Points, in no order, along strands that fork, close into loops and pass close to each other.
In the rows, 128 means zero.
Points whose rows are less than 118 apart are linked; no others are. Some points are linked to none.
(1203): [ 88  98 138 111  92 216 136 144 148 135 118 155  98  86 118  64 103 133
 138 171  53  90 133 143  91  79 126 170 158 135 123 128 129]
(1049): [ 75 109 162  60 116 172 111 174  86 140 167 173 121  94 155 134  92 165
 135 213  80  99 173 146  88 138 146 217 157 147 141 134 169]
(1300): [141 121  91 118 117 139 120 106 119 168 142 141 108 179 153 164 137 135
 164  90 134 169  97  84 119 176  74 112 141 147 124 128 129]
(1533): [151 141  91 106 126 145  84 128  49 208 127 151 160 188 159 182  99 123
 155 127 132 104 113  97 105 179  98 144 113 142 141 138 138]
(1357): [113 137  71 109 147 147  93 106 117 180 131 149  96 165 181 113 140  85
 165 139  92  98 109  79 103 142 105 148 119 111 148 136  97]
(1352): [156 183 114 159 185  94 100  81  68 148  92 104 156 149 160 200 118  82
 126 111 226 146 127  84 210 174 188 123  90 113 142 149 127]
(1316): [ 86  92  89 120 122 185 130 127 165 163 123 155  72 125 166  81 100 101
 141 141  62  96 121 122 102  86 109 154 120 126 116 138  96]
(1571): [160 184  98 135 160 108 129 106 113 156 117 114 160 171 126 110 178  84
 144 141 154  88 136 100 118 161 164 124  94 100 153 121 120]
(926): [131 150 127  78 137 111  67 145  38 172 147 152 164 145 171 171  92 136
 147 153 136 119 151 108 112 135 138 189 127 129 135 138 140]
(699): [157 190 142 116 112  89  79 131  34 150 123 145 178 139 143 179  72 159
 108 125 167 134 136 131 171 177 138 154 105 119 164 149 167]
(1285): [144 165  98 109 167 119  94  77  53 171 108 117 127 168 167 181 131  58
 150 142 179 118 142  56 166 165 151 146 108 126 144 150 120]
(76): [131 175 154 117 155 100  93 151  70  99 143 148 190  93 155 156  95 151
  94 167 162  79 170 137 157 132 168 182  97  88 142 164 121]
(1600): [105 116 105 136 138 158 143 113 206 155 139 113  85 144 141  94 171 101
 131 134 111 154  83 113  90 135  63  95 140 146 116 115  93]
(359): [159 152 156 124 127 133  91 144  66 116 155 112 184 144 121 136 122 161
 112 147 160 130 138 104  88 156 152 161 114 129 151 134 165]
(18): [166 155 151 134 114  96 141 145 101 133 162  89 174 130  91 161 146 127
  96 106 209 149 116 122 120 148 154 124  89 130 123 147 160]
(1792): [174 144 116 122 136  90 132 125  98 139 111 125 167 143 113 209 131 144
 143  67 187 184 118 117 165 146 124 110 128 145 102 136 145]
(1109): [109  76 137 119  81 160 166 153 145  73 137 103 143  98  56 106 120 106
 113 116  73 148 155 156 121  47 100 139 137 150  81  88 121]
(1558): [121 166 143  81 129  97  88 145  58 124 155 169 152 115 158 181  88 161
 132 146 146 136 172 123 138 130 161 192 150 118 138 154 132]
(1622): [ 96 100 139 122 104 103 136 131 172  77 107 122  91  99 136 130 110 145
 109 118  82 144 124 167 162  84 116  94 158 144 111 132 145]
(1276): [130  96 141 143 141  80 164 156 196  56 110 109 139  88  74 144 173 123
  92  86 112 144 109 182 143 106 104  60 142 130 112 106 115]
(153): [121 122 142 160 132  78 169 127 177  52 113 117 146  56  71 129 135 129
  65  82 130 132 124 201 164  83 152  85 124 117  90 111 109]
(832): [115 158 142 125 140  90 102 128 111  96 114 151 138  99 162 158 123 180
 133 143 104 109 148 173 163 134 148 142 126 121 161 150 126]
(429): [103 142 136 148 127 144 174 104 162 103 128 126  88  98 153 109 133 112
 120 120 140 141 141 126 168 111 182 135 125 117 115 152 104]
(1151): [133 134 125 181 129 134 142 111 148 148 142 104 119 135 135  90 142  89
 140 127 161 104 137 106 129 109 162 126 127 111 103 135  74]
(923): [178 148 168 108 128 119  95 125  46 114 176 124 175 143 147 177  93 163
 121 169 186 137 164 100 127 164 155 205 130 134 154 141 175]
(605): [144 169 155 148 152 108 131 135 106  91 138 126 177 107 121 121 116 140
  96 148 158  82 172 145 145 124 192 160 104  89 143 132 110]
(1018): [132  93 111  94 116 155 104 162 123 121 133 148 108 144 122 157 128 147
 138  94 119 152 147 106  98  95  99 141 144 156 111 133 125]
(1240): [153 164 127 128 149 114 106 101  99 115 104 133 140 146 123 154 150 142
 141 139 183 119 149 121 160 144 164 152 114 112 131 139 125]
(62): [ 88 111 109 138 120 129 124 122 155 131 133 162  83 137 166 100  78 133
 148 141  75 100 142 141 129  82 115 131 135 105 117 152 106]
(219): [ 93  94 146 137 114 152 175 154 150  92 128 152 116 100  67  59  98 140
 102 109  56 111 129 170 112  69 101  98 130 111 100 120 141]
(209): [111 127 109 142 148  88 125 108 162 116 126 133  79 149 183 113  98 126
 134 116  97 114 128 134 151 115 126 113 117 104 125 167 143]
(266): [122 136 170 102  80 183 115 130 117 108 166 139 100 107 110 161 164 159
 127 145 140 169 166 116 124 169 126 167 151 163 173  95 143]
(263): [118 129 128 153 146  58 121  94 160  90 106 130 115 136 153 159 131 178
 117 112 103 125 118 165 185 154 118  97 113 122 148 129 145]
(940): [194 197  65 124 149 103  90 100  51 183  67 120 161 196 157 197  85  57
 166 103 160 138 104  84 183 173 121 113 105 117 149 126 147]
(225): [111 125 143  81 117 167  93 152  84 140 146 176 113 117 168 163 119 146
 164 150 114 135 170 120 116 146 137 210 158 134 161 132 114]
(1819): [116 140 156 121 116 136 116 152 109 103 120 151 152 107  82 104 144 181
 131 142 105 112 127 160  88 133 136 135 118 107 156 131 134]
(1606): [ 90  56 149  93  85 184 135 182 162 127 131 116 103 108  80  95 171 120
 110 121  76 156 118 135  86 104  67  92 166 186 121  68 127]
(625): [165 171  86 150 164  48  89  77  99 140  90 129 148 151 154 179  99 117
 124  85 166 129  90 115 201 172 139  92 118 103 146 144 144]
(72): [152 120 127  94 103 111  85 139  56 166 141 164 153 163 137 197  83 193
 142 122 120 131 131 144 121 161 109 171 115 165 151 121 171]
(1112): [151 188 108  89 126 132 104 131  33 183 124 143 179 154 158 159 122 111
 156 172 157 116 134  92 124 192 143 180 108 119 193 117 150]
(536): [124  90 145 123  98 121 141 145 126 132 130 104 143 140 118 156 188 144
 144  82 124 156 118 129 116 117  88  99 153 166 122 100 119]
(950): [125 121 126 180 130 156 186 103 196 142 119 106  98 107 122  36 127  88
 153 157 106  94 122 145 137 109 122 114 140 114 118 107 100]
(1355): [140  86 121  78 122 184  66 158  83 160 162 143 138 159 167 151 118 159
 138 162 104 104 138  84  70 141 135 201 140 172 155 130 143]
(1295): [170 161 126 127 120 148 109 104  83 147 130 133 141 151 146 173 143 134
 146 131 175 135 154  82 145 187 146 170 111 138 136 124 144]
(1605): [ 96 135 172 137 127 112 159 136 158  57  96 145 116  60 120 102 120 166
  80 146 113 108 178 184 195  94 169 139 130 123 136 126 147]
(1687): [153 115 102 174 188  78 163  95 242 134 141 100 115 167 127  98 134  74
 148 135 171 158  85 105 126 157 139  75 147  88 100 132 115]
(1212): [126 147 135 191 155  71 174 105 209 122 118 101 129 119  91 102 126 118
 112 109 168 116 108 169 163 117 183  87 109  83  97 125 113]
(1827): [107 143 120 169 170  81 113  80 149 115 103 111 105 113 157 176 134 135
 120  98 187 134 117 111 213 155 182 136 106 107 140 155 141]
(1548): [134 121 120 178 154  57 149 102 197  96 126 111 130 103 113 133 126 128
  95  84 174 149  97 139 173  99 153  80 118  99  82 136 122]
(1338): [ 97 128 164 153 137 108 166  99 135  90 105 135 155  68  93  80 111 153
 105 158  93  85 137 212 159  87 146  89 114  97 122 129 122]
(1304): [158 180 158 134 103 123 157 133 102 141 157  92 171 129  89 117 153 139
 106 149 208 135 133 109  94 168 181 131 108 120 149 135 157]
(1088): [134 147 136  99 108 193 113 131  86 145 160 162 106 119 146 172 155 137
 149 138 144 158 160 105 115 188 130 197 140 151 174 115 133]
(738): [ 87  95 130 149 130 134 161 163 177 125 125 121 135 132  93  69 143 121
 137 114  83 134  88 155  91  89  76  84 133 111 111 103 106]
(900): [121 113 141 124 124 165 143 112 168 128 126 108  73 141 133 140 202 116
 144 126 134 162 131 116 127 122 102 113 141 174 150 104  99]
(716): [ 93 120 154 132 111 158 180 129 170 115 123 140 108 116 120  66 114 147
 120 164  90 106 172 163 143  94 139 129 116 119 113 130 131]
(682): [116  89 141  75  97 129 107 179 106  75 141 135 140  81 107 134 117 143
 109 130  76 121 147 173  95  63 126 135 159 165 113 114 144]
(15): [146 124 139 100 126 137  69 163  67 125 157 131 189 136 125 109 105 177
 126 184 120 100 133 106  65 145 137 174 126 130 167 135 168]
(1136): [148 139  97 147 165 115 156  92 169 154 129 129 101 194 132 133 189 105
 154 119 157 136 124 104 126 181 144  99 117 107 150  95  96]
(1058): [102 103 148 168 121 122 176  88 165  84 109 130 144  68  85  67  74 116
 119 144  64  97 134 219 162  55 114 102 125 114 107 110 116]
(54): [145 123 128 100 107 105 119 122 115 121 125 125 111 125 121 203 136 142
 124  70 149 183 114 124 164 140 122 126 130 159 108 158 154]
(1104): [135 144 125 122 135  94  99 142  93 112 112 147 164  86 132 108  90 158
 117 154 116  82 127 159 115  84 142 130 122  93 123 155 110]
(927): [188 142 129 128 152  86 103 131  59 136 111 111 183 138 138 189 117 123
 125 113 197 145 116  94 165 141 146 121 117 136 122 162 131]
(1328): [ 75 109 161  91  79 208 117 163 112 134 175 154 104  92 122 117 128 141
 110 168  84 123 156 121  74 123 113 176 137 163 133 120 144]
(974): [ 89 132 133  64 117 141  83 163  60 165 151 161 126 126 165 153  87 154
 140 182  99 102 155 121  92 125 150 189 152 124 142 141 139]
(1489): [158 180  81 156 175  66 109 101 129 147 106 137 146 167 133 146 124 103
 143 119 163 123 105 106 158 151 137  77 125  85 145 131 128]
(23): [120 114 124 143 137 133 141 139 159 130 126 142 122 134 121  66 114 138
 143 147  96  91 153 118 119  82 118 130 118 112 109 129 117]
(237): [164 156 103 129 150 118  97 143 113 211 128 125 150 175 136 108 133  85
 135  98 175 131  73  66 119 176  97 104 137 117 127 132 118]
(777): [145 157 105 164 172  98 138  91 152 157 109  94 119 167 133 167 133  83
 145  98 224 185  88  77 172 169 143  74 114 118 113 143 114]
(775): [135 151 128 157 161 104 133  96 107 133  92 116 132 129 159 208 127 124
 126  88 200 171 123  96 191 169 174 138  95 128 132 153 133]
(121): [109 153 113  88 137 127  85 136  69 180 117 144 156 126 155  95  92 112
 141 169  88  63 127 113 109 101 148 145 114  90 139 156 139]
(1369): [129 154 109 119 159 105 129 120 127 155 105 119 160 187 115  83 154 118
 155 155 109  66 113 107 112 151 125 115  90  98 141 139 133]
(521): [114 125 112 183 181  61 121  76 176  77 115 120 105 133 154 150 121 142
 107  97 172 158 117 128 207 119 161 106 103  95 113 134 127]
(255): [127 120  99 143 142 121 141  99 180 152 145 106  69 166 178 117 155 121
 142 125  99 157  82 114 115 168  75  90 122 135 121 140 136]
(350): [140 188 146 120 138  99  81 156  61 135 118 131 182 118 161 144  77  99
  98 150 179 117 155 117 132 132 168 161 104  93 138 177 129]
(917): [138 155  86 139 168  99 113  99  88 160 111 106 140 169 169 150 116  58
 141 123 176 121 147  61 150 130 141 116 109  93 130 155  98]
(158): [117 100 105 149 152  93 137 118 191 105 119 114  88 160 156 114 119 119
 141 134  67 130  95 137 118 139  90  87 136 114 127 156 133]
(1764): [119 101 151 156  97 144 160 121 176  75 115 116 125  90  62  93 135 110
 136 122  85 132 139 181 153  67 122 138 140 134  90  77 111]
(584): [ 93 106 119 100 129 136  94 142 104 160 118 147 131 114 169  89  76 147
 142 176  66  52 150 152  98  99 141 168 139 112 121 154 131]
(855): [ 97 107 144  90 101 105 119 142 134  51 139 159 109  67  97 150 100 152
  74 109 101 146 169 169 180  75 140 148 152 145 107 135 154]
(1156): [115 110 129 134 137  97 158 148 177  93 124 130 141 101  67  95 135 129
 111  88 111 146 110 166 113  95 106  78 148 113  87 101 112]
(1065): [153 116 173 147 109 153 155 156 129  98 154 102 170 106  66  68 132 155
  89 135 127  96 141 130  48 115 155 138 130 117 117 100 155]
(319): [165 142 150 128 103  90 129 143 111 112 129  91 181 104 101 129 133 137
 108 124 156 115 119 145 133 118 141 114 110 131 105 157 149]
(656): [111 112 134 183 140 141 188  95 231  97 115  98  78 102 111  71 133  91
 134 152 103 145 108 155 172 112 147  98 148 126 125  83  96]
(1341): [149  91 102 134 160 117 118  97 162 110 120 128  74 178 177 180 134 141
 169 107  99 168 122 119 152 162  86 114 149 154 135 132 137]
(1645): [125 181 120 105 147 116  79 153  70 156 107 134 159 137 159 117  90  83
 136 146 146  86 126 109 122 115 154 152 110  87 154 176 118]
(28): [143 127 139 120 119 139  86 164  70 145 125 139 194 130  99  61 114 167
 119 179 118  87 113 137  65 133 120 127 103 112 153 142 181]
(215): [ 88  72 151  78  88 235 122 164 152 145 137 136  72  97 147 108 134 107
  92 150  58 125 132 140  68  76  72 153 137 210 136  89 108]
(264): [104 127 132 176 154  71 144 108 160  96 125 128 124 146 136 120 138 145
 120  99 122 126 130 170 158 120 115  87 111 101 129 124 106]
(1308): [ 91 111 152  65 106 216 103 165 113 169 161 151 108  96 156 121 126 156
 118 196  89  99 155 124  59 143 115 209 145 158 166 137 140]
(1179): [116  88 128 169 143 137 171  92 248  90 135  92  62 129 141  87 151  76
 140 143 119 174 104 131 160 130 103  84 163 146 122  89  99]
(611): [142 135 137 121 114 173 119 103 137 147 145 135  96 145 129 149 189 112
 149 107 172 157 139  97 101 143 123 149 128 155 132 130 103]
(10): [147 141  70 112 163 142 108 115  82 177 124 128 125 180 187 123 120  73
 159 114 140  99 129  61 114 146 127 141 123 113 135 143 104]
(1098): [120  99 137 102 118 136 121 132 101  97 133 136 108 102 177 174 144 151
 116 140 110 143 169 144 136 114 138 167 160 162 140 134 117]
(1036): [122 106 144 109  95 156 122 170  96 129 166 138 151 124 100  70 100 153
 107 138 139 109 133 116  79  78 128 148 134 126  94 118 149]
(542): [171 163  87 161 156 102 129  93 134 182 110 116 136 189 130 180 134  84
 159  87 183 186  74  78 142 208 104  75 123 105 120 139 122]
(796): [136 121 100 147 149 104  98  94 158  95 111 145  76 159 183 144 125 132
 153 121 124 150 126 114 166 153 130 120 135 101 137 156 134]
(361): [ 82  64 141 117  70 195 180 174 166  98 123 110 143  83  34  79 123  94
 114 119  45 123 131 175  89  74  75 111 147 156  92  87 129]
(70): [158 125 114 129 118 106  86 138  93 164 109 124 146 164 146 122 121 129
 139 123 130 103 101 106 106 132 121 116 127 130 135 146 141]
(1012): [139 147 135 185 142 122 200 125 201 141 124  93 154 106  65  70 128 100
 121 119 145 121 112 175 118 111 157  98 114  86  88 119 102]
(1856): [178 173 131 138 126 141 134 110 100 178 136 106 143 162 119 152 157 118
 130 115 190 137 123  90 116 205 151 121 115 144 138 131 134]
(251): [ 75 101 164 151 115 129 174 148 216  90 101  92  86 117  80  99 158 108
 128 110  83 175 106 138 132 119  86  50 170 149 114  80 129]
(1779): [141 110 116 102 113 140  76 146  71 171 154 132 154 153 140 118 127 154
 140 152 133  98 116  94  78 133 121 158 140 152 139 135 150]
(133): [120  92 126 109 118 149 122 120 139 134 118 130  77 129 173 176 131 149
 159 119 114 148 147 126 124 111 112 143 156 164 121 146 113]
(1158): [144 162 123 137 128 156  93 121 102 205 128 118 137 156 135 115 125  66
 127 106 189 129 110  48 100 142 116 127 114 116 126 150 101]
(1131): [142 162 105 159 168  55 112  93 145 114 111 118 149 132 128 128 134 122
 130 116 151 113 111 146 170 110 141  80 105  88 136 146 100]
(470): [ 91  97 169  94  85 153 171 170 174  95 113 103 100 112  56  99 186 107
 102 114  83 167 115 149 108 128  82  57 161 178 131  75 132]
(152): [143 141 101 179 169  70 154 103 202 136 125  79 117 143 129 131 137  75
 137 112 209 177  62  96 160 145 173  64 124  92 108 142 115]
(807): [151 141 158 108 122 118 113 151 107  61 146 144 154 116  99 162 154 188
 116 121 142 137 166 154 118 135 147 157 133 146 149 120 157]
(1626): [ 95 119 126 125 137 113 124 156  97 118 108 148 144 105 108  92 127 164
 142 131  87  99 105 176  99  97 116 109 123  96 141 150 125]
(1029): [121  97 125  91 115 174 110 166 136 152 134 145 103 145 135 108 140 158
 136 143  95 122 121 115  99 111 102 148 136 160 126 121 130]
(902): [115 117 155  72  96 132 123 167  96  72 157 149 144 100  88 145 140 161
 104 123 117 151 143 156 111 109 132 132 156 146 151 121 173]
(1243): [196 183  95 135 115 131  91 104  58 213  85 122 166 188 132 197  96  83
 175 115 170 150 110  84 147 196 102 140 113 127 137 134 148]
(29): [140  70 103 175 164 101 157  94 226  97 142  82  98 145 152  87 139  81
 154 144 133 160  97 110 135 138 104  80 153 117  99 121 106]
(478): [157 133  84 124 105 147 109 113  87 187 117 147 126 181 140 179 113 160
 178  96 111 139 109 114 114 190  71 144 115 146 139 117 146]
(321): [155 138  87 114 130 183 131 142 156 186 116 144 103 152 121 134 189 123
 136 106 146 154  81  83  74 175  76 112 132 147 124 140 104]
(606): [ 95  61 142  96  90 167 112 191 105 124 167 165 136 115  86  79  90 169
 101 130  76  91 122 136  71  66 113 147 138 149 110 113 154]
(1660): [112  96 150 177 105 150 198  97 189 109 106 111 131  94  51  59  87 107
 129 137  57 115 125 192 152  60  94 105 147 129  95  72 112]
(1710): [126 104 103 170 156 100 149  77 194 106 130 102  90 160 165 115 143  79
 148 125 133 141 121  96 150 115 133 108 115 100 103 131  99]
(689): [161 172 108 108 145  78  67 103  41 154 111 166 158 160 166 208  77 133
 146 101 166 127 137 122 178 162 126 136 110  99 150 144 131]
(1789): [102 113 144 121 105 180 112 153 113 143 132 142 146  93 134  87  80 125
 135 180  85  79 158 131  82 100 140 190 142 121 121 144 121]
(1334): [159 130 127 141 131 161 133 152  88 123 141 120 159 128 150 111 123 122
 129 141 137 103 162 106  71 118 155 173 128 119 134 142 108]
(935): [129 128 148 154 130 102 175 129 146  71 147 109 131  85 103 131 136 145
  89  94 158 128 146 163 157  80 182 110 109 134 105 125 107]
(1124): [116 150 125 131 156  54 104 105 127  82 107 146 125  68 167 160 107 167
  97 127 139 115 122 174 200 112 158 135 115 103 141 165 134]
(1195): [132 125  76 134 140 112 122 105 120 202 137 118 130 185 146 138 146 100
 161  97 148 127  72  69 120 167  74  90 142 137 115 130 113]
(322): [133  81 116 145 157  95 146 109 195 108 122 119  94 168 138 170 168 130
 145 106  99 200 100 124 142 152  67  85 154 150 118 110 135]
(483): [168 167 134 123 163  92  86 115  32 129 115 123 201 131 157 203 105 117
 121 142 219 136 156  99 176 145 172 154 109 129 146 148 133]
(1268): [153 132 104 121 108  87 113 106  82 148 123 169 136 160 136 187 106 182
 143  97 115 145 118 142 146 174  96 136 119 138 135 110 147]
(612): [132 149 136 170 140  79 151 101 128  99 110 126 161  69 116  84 106 135
  99 152 131  80 121 174 168  90 174 102 110  83 123 139 103]
(143): [ 93 130 121 128 135  94 114 117 150  91 104 154  78 114 157 158 122 178
 136 122  92 146 142 175 183 142 129 126 138 128 158 138 141]
(1120): [154 174 173 141 141 105 115 145  86  96 160 129 182 132 110 128 131 168
  84 156 169 106 176 137 120 164 176 158  93 103 151 121 168]
(1259): [150 147  84 111 138 161 140 133 110 174 131 124 135 193 143 125 172 133
 148 142 129 100 118  96  90 186  97 141 104 131 156 120 128]
(1479): [ 64  59 134  86  91 221 157 183 161 125 118 121  96  95  67  70 149  98
 106 136  41 134 109 158  80  68  62 103 145 192  99  70 129]
(943): [130 148 138 117 106  96 126 153 144 111 117 116 156  92  76 102 121 136
 111 118 122 134  92 143 108 100 133  96 117 108  92 166 150]
(1114): [146 128  98 178 146 130 179  85 186 147 136  96 128 129 138  44 103  66
 144 139 135 102 114 117 141 108 151 109 134  96 101 127  88]
(527): [130 134 114 156 145 142 131  96 134 138 121 106 109 136 149 139 165  99
 138 109 188 146 136  91 134 134 138 119 129 128 117 142  97]
(1580): [123 109 137 138 129 136 154 128 183  93 135 116  89 125  99 148 187 103
 134  98 131 180 139 131 138  96 115  95 148 147 106  82 100]
(822): [107 109 149 133 126 155 170 100 202 110 119 101  36 124 152 113 171  99
 144 148 113 156 126 122 149 119  88  91 150 177 139  89 112]
(116): [161 153  94 161 176  83 130 131 153 163 110 128 168 174 112 129 146 130
 161 101 149 130  87 125 114 169 105  70 129 100 139 128 112]
(1802): [154 160 154 136 102 157 132 141 116 186 143 102 146 127  96 103 165 116
 114 132 175 123 108  98  84 174 146 128 111 138 140 134 139]
(1793): [ 76  65 143 170 127 184 199 140 223 111 114 123  93 123 109  42  85 104
 134 163  32 143 103 167 106  90  45  65 135 131 108  72 108]
(1842): [130 129 132 104 110 132 101 117  78 121 136 156 115 120 144 223  99 163
 128 100 150 175 151 124 158 147 142 156 128 152 112 149 147]
(757): [135 128 150 170 121 114 199 135 156 119 138  93 150 100  82  98 134 101
  96 107 147 119 140 162 126  85 180 119 115 112  82 105  98]
(1438): [143 166 101 125 163 138 140 117 131 152 132 140 113 187 152 119 176 105
 156 136 138 105 157 105 113 146 135 135 115 125 155 113 108]
(721): [141 127 118 108 127  83  74  94  63 140 109 156 128 136 153 215  82 163
 137  85 146 132 125 139 169 153 127 134 125 140 132 142 135]
(1074): [154 122 109  99 125 151 129 146 118 158 130 136 105 167 152 141 172 154
 157 131 109 116 127 123 102 160  99 148 129 175 147 124 139]
(1567): [160 175 162 136 114  92 110 122  79 130 137 132 162 108 122 170 112 165
 101 107 190 143 120 135 176 183 172 147 102 121 151 127 171]
(1028): [155 141 153 146  97 185 142 130 138 149 168 104 135 111 118  96 171  94
  97 146 175 130 123  94  80 152 147 145 130 146  98 122 115]
(1508): [ 96 125  65  99 138 174  93 132 120 180 107 153 114 175 159  88 147 125
 156 152  75  74 100 105  95 145 106 150 120 126 169 130 133]
(1377): [143 159 130 111 130  72  89 128  89 122 121 136 162 109 146 176  94 157
  90 110 164 120 135 130 158  97 130 130 115 120 113 160 124]
(893): [116 112 160 112  84 200 174 155 148  90 151 138 104  85  86  81 123 121
  98 138  92 133 166 143 107  92 141 159 153 141 110 107 145]
(1359): [125 100 111 130 125 183 142 160 181 165 133 133 125 147 115  95 179 124
 133 112 117 130  90  97  71 137  75 112 139 148 110 118  90]
(154): [125 163 154 121 123 156 154 139 122 135 146 127 116  96 127 104 122 119
 109 123 161 132 156 126 145 117 181 161 131 124 109 140 131]
(1110): [143 146 183 151 117 124 134 139 111  74 169 105 174  98  74  97 120 160
  79 156 155 111 154 138  91 125 180 148 109 107 133 112 170]
(1126): [107  77 119 130 132 117 132 132 194  96 134  96  82 138 130 145 156  97
 149 100 108 180 116 120 132 119  79  83 165 143 107 114 107]
(1709): [122  91 141 129 119  81 136 139 148 143 124 101 146 136 136 126 142 133
 136 104 101 141 105 137 116 110  97 105 137 135  93 143 126]
(1627): [133 102 127 137 117  58  99 118 110 151 130 120 139 140 153 146 126 156
 131 111 110 109 124 137 140 132 103 108 137 145 117 146 134]
(368): [100 116 160 117  84 183 186 141 171  95 138 123  64  88 121  93 146 110
  93 124  99 136 159 149 138 106 128 131 139 160 129  95 114]
(1327): [199 170  71 152 177  83 111  72  90 163  73 128 161 187 148 196  94  86
 145  92 185 156  93  87 196 193 134  96 116  97 148 132 132]
(720): [143 129 116 147 147  97 143 127 169 130 122 128 108 167 116 119 167 140
 153 105 136 130 102 120 123 157 116  87 146 117 145 108 122]
(124): [118 123 146 123 116 103 184 150 146  92 140 119 114  97 108 143 159 145
  93  84 131 159 131 151 133 122 149  89 121 136 116 124 142]
(1013): [113 132 162 104  64 181 148 136 126 102 156 124 103  79 113  93 125 122
 114 143 130 126 149 111 121  98 157 166 141 124 115 153 136]
(1219): [172 160 107 102 126 144  97 120  22 173 140 144 188 178 141 191  85 136
 159 126 148 115 136  94 116 194 110 191 104 137 170 110 167]
(112): [122  94 146  80 103 145 105 164 106  93 154 142 116  88 140 172 101 146
 120 130  94 121 164 143  97  80 143 175 157 150 128 143 127]
(681): [139  88  89 172 165 118 106  73 175 129 134 103  86 176 182 133 130  74
 141 117 154 148 120  71 140 156 106 107 131 107  91 164 100]
(1750): [ 83 146 165 142 125 149 203 129 162  88 112 131  90  73 105  79 122 150
 109 158 108 112 174 187 194  94 155 134 108 123 119 114 123]
(678): [101 135 149 125 102 142 171 135 152 106 139 122  72 103 136 115 156 137
 112 117 127 149 143 158 150 137 140 113 131 140 138 119 131]
(594): [126  98 140  81  91 135  90 159  57 130 161 157 136 127 130 207 101 201
 136 142  92 148 139 155  90 128 111 169 136 180 155 118 173]
(636): [131 135 183 125  98 158 139 141 119  73 149 120 125 104  96 147 179 153
 119 137 148 149 163 153 103 158 172 154 136 149 153 114 147]
(1159): [127 158 140 117 128 128 109 119 130 121 121 131 140 130 104 126 165 152
 157 147 141 125 130 139 133 135 136 129 112 123 158 136 138]
(823): [ 79 117 146 115 121 112 144 130 150  27 114 138 126  61 100 125 116 139
  83 107 121 136 143 185 209  73 171 127 135 118 123 126 141]
(1356): [ 71  74 159  77  72 252 110 176 126 139 139 149  98  80 130 116 126 137
  91 182  51 125 145 142  52  94  96 182 151 186 155  90 139]
(102): [ 86  83 145 105 121 168 149 178 124 118 114 160 135 104  75  64  96 167
 113 145  68  94 134 153  79  77 106 122 125 122 114 137 155]
(918): [143 125 115 156 133  89 141 121 127 117 112 122 164  87 127  79  99 115
 133 129 104  92 129 181 125  69 139 108 123  82 119 137  87]
(1797): [135 133 130 140 107 183 152 107 159 162 148 123 109 106 101 116 193  98
 129 111 178 151 106 109  88 136 122 118 135 142 105 109  79]
(557): [ 88  84  77  93 142 173  93 137 127 193 123 155 103 146 168  68 120 120
 149 173  60  69 119 103  97  98 106 167 128 142 134 128 113]
(767): [ 80  80 134 150 116 153 173 139 182  91 118 143  94 113 108  58 107 119
 131 130  40 132 115 168 115  74  81  74 133 119 112  92 115]

A piece is two or more points that can be reached from each other along the links. Count, over all rows, the pieces, the separate loops (a circle has one, a figure eight two, a Y none), the forks (points with three links) and the tips (points with one).
pieces => 5
loops => 2
forks => 20
tips => 26

How many points has the smallest loop of links through each point below? Write 0 if it is on no loop.
(950) => 9
(1013) => 6
(689) => 0
(1304) => 0
(1827) => 0

A fork is a point with three links, a tip a point with one. Leave the first point through the second and follow the links. Name the first fork or tip that comes.
(133), (1098) => (974)
(636), (807) => (1438)
(1660), (1058) => (1802)
(1802), (1856) => (251)
